A landscape with many valleys, sampled at points; each row gives a point and its height.
From any point a ball takes the steepest step (drop divided by distance) to one of its 2 nearest points. It stops when none of these is lower. Distance is the straight distance between rows; heights are no part of it.
k69 h=21.4: 5 -4 -18 -4 8 28 -20 16 -6 6 16 -18 19 13 31 -1 0 -37 -30 10
k109 h=48.3: 9 0 1 -9 8 -23 -2 25 22 6 -36 0 6 -9 15 -7 11 -26 -4 2
k861 h=43.4: -7 11 -21 12 10 -3 14 0 24 8 28 -44 16 -9 15 -17 14 2 24 20
k710 h=48.4: 1 3 -31 24 6 -6 18 9 28 -4 -2 -8 11 -12 14 -13 21 -4 19 31
k951 h=30.1: -17 -29 13 -42 11 10 -17 -54 20 11 26 -17 19 -17 -5 -2 -16 16 38 2
k549 h=76.5: 8 -10 3 16 3 14 -26 39 13 13 -7 10 5 21 16 27 -25 -42 -27 1
k260 h=22.7: -22 -6 2 14 -18 6 -12 -37 -24 -13 -41 52 7 18 27 45 -16 35 -15 -15
k668 h=32.8: 0 -18 -18 16 -12 -27 4 32 28 13 -23 -2 5 -12 2 16 -25 -22 -9 18
k943 h=40.6: -1 14 -5 -9 30 -11 -18 15 12 23 -27 -28 -25 5 20 -16 1 -11 9 24
k412 h=48.2: 0 -14 27 -6 5 10 -18 -33 -4 18 -22 21 -3 -11 -8 -22 5 23 37 -1
k428 h=32.6: 0 13 -9 5 8 0 -17 10 -11 17 39 -48 9 8 14 3 -17 -50 2 28
k137 h=63.1: -20 3 40 8 14 13 4 -29 -14 -15 2 8 18 -37 34 25 13 23 7 -3
k892 h=30.4: -36 -17 0 -15 -10 11 -32 -41 -19 -11 -27 37 -18 -4 -20 13 -33 14 5 -4
k740 h=5.7: -1 1 6 0 0 -24 22 30 -1 -15 -6 -9 8 -13 -22 0 -2 -9 -1 -10
k21 h=71.1: 7 2 3 -6 -18 -36 11 37 32 -5 11 12 -12 32 2 43 -4 -24 -30 1
k261 h=31.1: -9 25 4 -7 -18 -6 33 -10 6 -5 41 -36 18 -21 -18 -44 13 3 23 -11
k805 h=44.3: -6 4 15 3 -17 32 -10 -49 -10 22 8 9 -31 -22 2 13 3 68 26 -10
k800 h=73.0: 12 0 4 -16 -17 -39 -10 35 20 16 -18 2 -32 23 9 28 -13 -32 -32 9
k415 h=55.9: 4 -3 12 -1 -5 2 26 -1 -3 -29 7 13 18 -12 15 8 35 26 -13 -19
k120 h=49.1: 11 24 1 19 -14 -13 3 49 14 30 -3 -31 13 -6 41 -9 10 -17 -21 2
k130 h=55.0: 18 -14 22 0 21 -3 -1 -16 2 0 -45 21 0 1 1 -13 19 30 28 0
k473 h=60.2: 9 -24 -1 -5 -23 -8 -7 -16 -1 11 -15 38 -19 26 -27 -6 5 36 32 -25
k942 h=46.9: -7 -3 0 -4 -16 7 -8 -38 -10 6 3 16 -24 -4 -10 25 4 85 15 -11
k542 h=67.6: 10 17 -9 -6 19 -13 11 48 2 -3 30 -29 -16 10 -11 21 4 -6 -15 15
k752 h=65.5: 12 26 -7 5 32 -6 28 45 13 -12 12 -24 5 2 10 9 9 7 -37 12
k644 h=52.8: 20 12 4 -12 15 -9 3 40 -2 0 -30 -9 9 3 9 -19 12 -7 -18 -13
k352 h=55.2: 3 -15 -13 9 -20 -5 7 -32 -16 -5 -22 45 -19 37 -28 13 -3 46 20 -16
k762 h=51.9: -1 1 24 5 -5 -4 16 -17 -13 -18 19 6 4 -19 -4 27 11 41 -4 -15
k570 h=17.8: -4 -6 -8 -12 4 -12 0 36 -18 11 9 -25 4 -14 -25 -13 -6 -2 9 -14
k184 h=57.3: 22 19 4 11 20 -10 22 36 -10 -18 -40 -2 11 -7 -4 -21 -15 -15 -32 -1
k679 h=37.0: -13 -35 14 -30 -4 8 -23 -49 21 3 11 7 6 -2 14 6 10 15 21 -3
k972 h=26.3: -2 24 -4 -4 22 -5 12 30 -10 1 -3 -34 -1 0 -23 -37 12 1 4 -16
k926 h=61.6: 5 0 -15 17 -1 22 3 21 -39 -19 -12 2 8 -4 -9 -27 -6 5 -21 -12
k532 h=25.0: -19 17 -6 6 -14 -7 27 -17 -7 -10 22 -25 15 -41 -34 -32 -9 15 28 -8
k398 h=46.0: 29 3 -35 33 2 -20 9 36 12 9 -34 10 -19 31 8 26 -23 -4 -18 26
k731 h=42.8: -11 -37 4 -30 -8 -8 -12 -18 14 2 19 4 8 -2 -8 1 14 10 11 -17
k614 h=74.9: 11 -9 0 -11 -10 -24 -17 31 5 17 -23 21 -19 30 -8 15 -11 -38 -10 -1
k83 h=73.7: 15 14 15 2 40 16 20 -6 9 -6 39 -26 13 1 -15 -14 16 14 28 0
k411 h=44.1: 10 11 13 -3 21 -28 -6 21 25 10 -21 -16 -14 7 31 11 9 -25 -3 25
k921 h=56.8: 21 5 -19 22 -6 11 11 45 -14 -1 7 -6 11 1 -3 -15 -5 -11 -33 -10
k357 h=77.3: 9 0 -10 -10 -2 -12 -9 2 22 -11 -23 40 -24 42 -14 15 -17 -37 -11 12
k90 h=56.4: 7 -6 -35 30 11 -17 17 -1 16 -3 -38 6 13 -16 4 -7 2 9 11 15
k159 h=69.5: 13 5 -18 -17 14 -7 12 15 9 11 48 -39 -4 16 -8 3 18 6 -2 6
k978 h=29.2: -11 8 37 6 -14 0 7 -42 -16 -24 9 35 -10 -27 -3 23 -7 -5 4 1
k573 h=59.6: -2 5 30 4 13 20 12 -22 -4 -23 2 5 22 -23 28 -5 32 24 -5 -7
k772 h=36.2: 7 -4 -16 -4 -27 -24 6 19 12 35 19 -34 -4 -5 10 -26 15 -23 18 3
k479 h=32.2: 13 13 -22 -2 19 0 7 20 3 0 6 -16 -13 6 -13 -33 14 3 3 14
k520 h=34.7: -24 28 39 10 -1 15 -4 -46 -24 -20 6 30 -18 -23 -14 47 -20 18 23 8
k369 h=41.3: -5 -6 -5 6 -12 5 6 -28 -22 -43 -9 51 -15 15 -27 26 -16 7 -11 0
k228 h=63.0: 30 23 2 20 15 1 29 37 3 -21 -1 -3 13 3 13 -6 21 14 -29 3
k206 h=45.2: -13 -30 10 9 -3 3 -3 -10 -5 -13 -42 33 23 -7 4 17 -13 3 -12 -4
k768 h=15.0: -7 14 -22 -2 13 8 -3 32 1 9 9 -38 18 4 27 -28 1 -20 -36 2
k77 h=21.6: -10 -7 -12 4 -20 -35 13 36 18 7 -6 -18 18 -25 -11 -4 -23 -28 -11 2
k162 h=29.4: -4 -5 -5 -4 -14 -4 1 19 -1 27 -1 -26 22 -9 17 -29 19 -16 3 -17
k583 h=62.8: 19 -9 -6 20 2 -2 18 -4 5 -3 -37 16 18 -13 7 -26 11 20 11 -4
k348 h=35.4: -3 37 -2 -13 -5 -15 22 -9 13 9 46 -47 7 -4 -10 -37 7 -32 15 10
k208 h=71.4: 9 -4 -2 -24 22 8 9 -12 9 6 51 -44 16 -1 -7 -7 8 16 20 7
k179 h=81.2: 4 -3 23 -27 16 -8 -4 -25 8 -29 -12 38 -11 29 -27 14 -4 6 7 -6
k624 h=42.7: 0 -15 25 -28 0 22 -20 -45 4 2 2 -1 -7 -20 -1 -27 2 24 23 -13
k341 h=32.5: -3 -5 0 8 -23 -12 -19 11 11 24 25 -8 -21 22 20 33 1 -53 -9 17
k804 h=14.7: -19 1 3 5 11 2 9 -3 -18 -7 -1 -14 2 -34 -37 -29 -16 15 33 0
k918 h=45.3: 9 22 -9 23 -29 -38 8 41 10 27 5 -23 -25 -5 37 -9 13 -9 -11 20
k660 h=31.5: -1 -22 5 -3 -9 9 -23 2 15 16 7 4 1 23 15 11 13 -51 8 1
k600 h=37.8: -23 0 0 -8 -15 6 -12 -42 -31 -27 -43 50 -25 18 -21 29 -37 22 0 -8
k502 h=68.1: -4 -22 -12 2 13 35 -13 -7 -20 -21 11 19 2 16 -9 13 -4 4 -31 -15
k885 h=52.7: 13 9 -16 29 -24 -2 3 59 -4 26 15 -26 13 -1 20 -11 -3 -14 -28 -10
k438 h=26.7: 12 -8 -11 -1 3 27 -19 6 -3 7 1 6 -9 6 13 -10 8 -46 -6 8
k836 h=69.4: 9 -7 -7 -14 2 -17 -5 35 11 -5 19 -7 -7 29 -9 29 2 -11 -20 2
k940 h=53.9: 12 -9 -9 -27 10 -8 -3 -6 34 5 -21 2 -8 5 2 -15 11 -1 8 10
k437 h=21.7: 0 4 5 -4 -8 13 10 -3 -3 -5 12 -12 26 -7 13 -37 15 -22 -1 -16
k585 h=41.8: -1 19 47 -1 -4 33 -14 -55 -13 17 -3 25 -37 -7 -3 26 2 56 26 -7
k594 h=35.8: -3 8 6 -7 -5 20 -8 -52 -18 -44 -9 37 -26 -13 -13 14 -10 20 -18 5
k328 h=12.7: 11 -5 -4 -8 -18 -1 8 -5 -6 -14 21 11 -1 -21 -15 -19 13 -25 -7 -9
k642 h=73.9: -7 -28 7 8 1 4 -20 37 -8 1 -9 21 18 24 -6 35 -19 -36 -31 -19
k696 h=32.0: -37 20 -12 9 -13 9 25 17 -9 11 -8 -20 38 -9 0 -54 -2 -13 -18 -25
k954 h=25.1: -2 9 10 6 8 25 4 -24 -46 -3 9 -1 -6 -29 -31 -22 -13 29 29 -10
k343 h=10.9: -14 -30 -29 -25 3 6 -25 -13 6 20 3 -17 9 -11 -12 -20 -17 -17 16 9
k89 h=50.3: -16 -4 1 13 -22 7 -2 -34 -7 -9 1 32 -29 33 -18 34 -6 74 30 -16
k929 h=41.1: 12 20 -16 12 -18 -29 21 27 23 11 9 -26 -14 -10 8 -18 12 -15 7 12
k442 h=41.2: 13 -7 -19 34 -9 -29 -10 45 12 18 -31 8 -2 11 -2 28 -44 -13 -27 24
k33 h=33.6: -26 -31 16 14 0 6 -6 -18 -1 -19 -30 38 23 19 18 51 -15 21 -11 -12
k592 h=24.5: 15 7 2 -20 3 -4 -16 -19 17 27 37 -32 -8 15 15 1 11 -36 25 24
k123 h=79.3: 12 -7 8 -21 1 -3 -3 -14 16 -15 -2 35 -15 22 -11 15 11 -23 -6 2
k871 h=38.7: 2 40 -7 10 10 -5 16 10 8 19 41 -52 -1 4 10 -31 10 -24 24 25
k717 h=21.5: -3 1 16 -1 -10 3 3 -16 -23 -27 -1 22 3 -24 -16 -2 -6 -19 0 -7
k223 h=48.1: -14 -18 22 -13 0 12 -8 -16 -8 -12 22 14 1 6 -11 26 13 19 0 -15
k625 h=40.4: -16 1 2 -13 16 23 -9 -48 -7 -26 18 17 -12 -22 -14 -3 -11 15 2 9
k496 h=38.5: 0 28 38 6 0 28 2 -50 -15 -9 7 25 -29 -34 -11 18 -15 42 25 10
k76 h=23.3: -33 24 -18 3 -2 2 11 28 3 24 -1 -45 37 12 9 -44 -6 -13 -31 -17
k11 h=70.8: -9 -23 11 17 7 29 -16 10 -23 -20 5 29 15 17 -4 30 -10 -21 -26 -13
k145 h=76.6: -3 4 17 15 21 26 21 -32 -8 -8 35 -15 22 -17 -1 3 18 32 25 -4
k71 h=22.0: -25 -17 5 -14 -13 18 -22 -35 -28 -2 -13 26 -6 -24 0 11 -6 21 5 -12
k730 h=79.0: -7 -22 -16 29 -10 9 -18 34 14 23 5 9 0 45 14 36 -2 -18 -16 1
k620 h=58.7: 16 -11 0 -23 -14 -20 -2 -7 16 11 -29 25 -19 12 -14 -16 17 7 18 -15
k695 h=65.4: 1 -9 -1 3 9 37 -12 -5 -30 -18 0 16 5 -5 2 -17 10 -9 -26 -15
k676 h=28.3: 7 9 -9 12 5 -7 -5 15 13 18 33 -22 -9 16 9 12 10 -36 11 29
k424 h=12.9: -17 4 12 2 -15 10 -26 -39 -36 2 -34 38 -12 -8 6 38 -7 39 1 -15
k201 h=22.5: -28 -33 -11 -34 25 8 -24 -34 4 7 6 -24 23 -18 1 -5 -17 7 25 3
k796 h=63.2: 31 27 -11 44 4 -18 36 33 -7 -19 -41 6 22 -3 -5 -20 -33 -15 -27 8
k203 h=19.6: 1 -16 -11 -28 2 2 -19 -19 15 15 27 -28 10 -5 8 -22 1 -26 14 6
k883 h=36.9: 8 34 -14 -8 9 -11 -2 17 5 20 -9 -31 -32 8 15 -46 9 -2 2 17
k174 h=59.8: 28 -5 -13 -4 8 -4 17 14 1 -21 -6 6 6 11 3 0 29 25 -20 -7

Where does a ball stop that starts at each point below?
k502 -> k328
k620 -> k740
k752 -> k343
k473 -> k328
k90 -> k804
k796 -> k740
k123 -> k343
k145 -> k343
